Points, in no order, along strands that fork and pass close to each other.
(in the rows, 128 means zero)
Two points are linked if the straight distance between their rows is under 45.3.
q_909: [146 158 137 146 160 151  88 178]
q_774: [106  72 128 185 140  75 130 121]
q_638: [141 156 139  94 100 131 128 120]
q_236: [145 170 139  94 117 127 117 130]
q_241: [200 146 137  80 131 152 118 124]
q_889: [138 105 118 168 157 194 124 158]
q_220: [178 135 144 142 125 158  97 169]
q_768: [153 133 103 162 174 170  87 161]
q_583: [175 119 160 133 128 188 135 151]
q_408: [ 79 158 131  96 121 110 146 121]
q_967: [ 55 114 117 104 119  86 153 126]
q_74: [158 169 146 111 163 160 105 153]
q_625: [123 110 154  98  67 120 156 145]
q_252: [180 147 150 123 128 154 102 158]
q_766: [112 122 115 111  89 107 148  98]
q_72: [157 179 133  76 163 144 116 113]
q_980: [144 124 168 121  84 129 128 179]
q_794: [143 151 123 162 168 164  89 171]
q_893: [101 170 161 118 153 150 122 169]
q_503: [ 76 129 140  89  99  87 138 154]
q_371: [193 113 136 143 144 190 115 154]
q_265: [129 117 170 111  83 128 143 171]
q_677: [165 132 164 112 112 175 146 137]
q_877: [134 161 155 131 118 129  99 180]
q_922: [147 116  90 176 132 158  89 167]
q_397: [ 91 133 169 127 145 156 151 185]
q_10: [ 83 144 169 103 133 137 153 170]
q_19: [171 174 138  89 121 127 100 135]
q_785: [141 116 143 163 112 143 103 189]
q_647: [142 160 147 141 136 141  92 180]
q_752: [ 98 143 146  98  93 103 140 152]
q_684: [136 166 153 111 117 131 116 160]
q_301: [109  90 138  96  68 106 164 128]
q_540: [132 119 100 127 114 121 142  70]
q_531: [107 104 138 103  96 136 183  98]
q_345: [149 108 103 181 137  91 109  84]
q_518: [101 145 165 108 110 110 126 189]
q_797: [107 121 143 165 162 176 133 176]
q_961: [188 124 127 158 128 161  90 171]
q_926: [137 106  74 172 129 169 100 153]
q_590: [206 135 146  98 147 172 117 139]
q_328: [ 71 144 150  92 126 124 157 148]
q_600: [126 136 133  99  91 120 147 109]
q_710: [148 111 113 177 121 152  94 177]
q_181: [149 155 105 101  95  96 109  95]
q_813: [ 83 149 110 108 145 126 154  84]
q_975: [129 119 142  96  95 160 174  99]
q_674: [112 154 155 106 103 121 131 159]
q_399: [101  93 107 151 123 108 149  82]
q_117: [141 167  97  89 151 118 118  74]
q_415: [135 112  97 169 118  86 112  86]
q_652: [126 136  90 142 164 116 122  63]
q_130: [ 92  83 114 174 133  69 129 121]
q_726: [ 89  85 116 124 120 126 183  80]
q_457: [108 172 129  91 146 137 140 103]
q_111: [118 124 102 174 175 109 124  77]
q_892: [119 118 126 168 161 185 124 168]
q_36: [123 152 125 104  77  89 120 128]
q_542: [ 74 100 108 169 159  96 143  98]
q_506: [111 119 106 122  90  87 135 100]
q_192: [ 62 124 128  93 109  80 146 138]
q_822: [199 127 142 126 153 187 108 152]
q_407: [152 147  93 110 112  98 109  76]
q_527: [164 151 115  83 118 135 128  85]
q_370: [152 119 160 142 132 188 135 161]
q_351: [ 81  67 114 126 102  83 152 109]
q_860: [153 120  82 163 172 174  94 150]
q_885: [168 137  90 102 124 106 113  67]
q_655: [182 152 129  79 121 144 122  98]
q_781: [122 111 144 164 120 137 108 201]
q_137: [ 99 121  99 135 103  74 128 102]
q_12: [186 131 158  99 117 179 144 122]
q_467: [101 173 151  97 142 140 133 145]
q_898: [115 108 102 160 110  77 119  96]
q_990: [ 79  93 106 158 128  66 130 116]
q_818: [ 89  50 113 154 121  87 152 110]
q_714: [ 95 168 134  96 133 127 140 118]
q_102: [100  68 112 164 127  99 156  97]
q_843: [132  89 159 196 159 101 136 117]
q_140: [149 118 158 141  90 135 116 191]
q_875: [ 97  73 123 103  75  87 159 119]
q_186: [130 151  87 114 156 113 123  63]
q_257: [149 132 153  98  97 159 159 118]
q_738: [ 92  94 125 109 105 134 186  93]
q_995: [ 54 103 111 120 136  90 155 109]
q_565: [142 139 112  98 117 134 143  78]
q_962: [144 130  89 140 110  89 109  78]
q_955: [102 106 122 183 169 103 135  96]
q_62: [ 71 128 106 127 141 108 157  93]
q_669: [144 106 147 193 165 105 122 101]
q_648: [117 111 101 142 131 116 147  74]
q_340: [153 173 115  72 159 135 123  92]
q_762: [155 179 143  89 172 157 112 140]
q_602: [194 140 118 137 178 165  84 159]
q_675: [136 152 112 110  80  89 115 107]
q_346: [179 153 133 124 179 166  95 156]
q_580: [118  74 142 192 144  94 134 116]
q_273: [103 160 108  95 147 136 144  80]
q_512: [147 104 125 189 154 102 118  90]
q_621: [108  99 123 176 131 148 115 194]
q_734: [178 164 147 107 126 135  94 155]
q_569: [ 99 132 157 145 155 166 135 186]
q_736: [ 61  85 114 146 147  95 155 103]

Follow the links from the first point to the second, and from the first to the third. Name the last point that the two ways share.
q_734 / q_137 / q_674: q_236
q_647 / q_752 / q_220: q_684
q_192 / q_542 / q_457: q_995
q_542 / q_192 / q_273: q_995
q_621 / q_926 / q_980: q_785
q_674 / q_961 / q_506: q_236
q_885 / q_766 / q_669: q_415

A fork is a point with three links, a tip a point with one. Leave the first point through the second and follow the links. Name the first fork or tip that comes.
q_580 / q_843: q_415
q_111 / q_955: q_995
q_898 / q_137: q_236
q_241 / q_590: q_583
q_762 / q_74: q_602
q_677 / q_257: q_726
q_797 / q_569: q_714
q_860 / q_768: q_684
q_909 / q_794: q_860

Name the points in between on the shortest way along the links from the first point to the second, in order.
q_10 / q_714: q_328, q_408
q_822 / q_565: q_590, q_241, q_655, q_527
q_407 / q_580: q_962, q_415, q_345, q_512, q_669, q_843
q_955 / q_192: q_542, q_736, q_995, q_967
q_714 / q_736: q_457, q_273, q_813, q_62, q_995
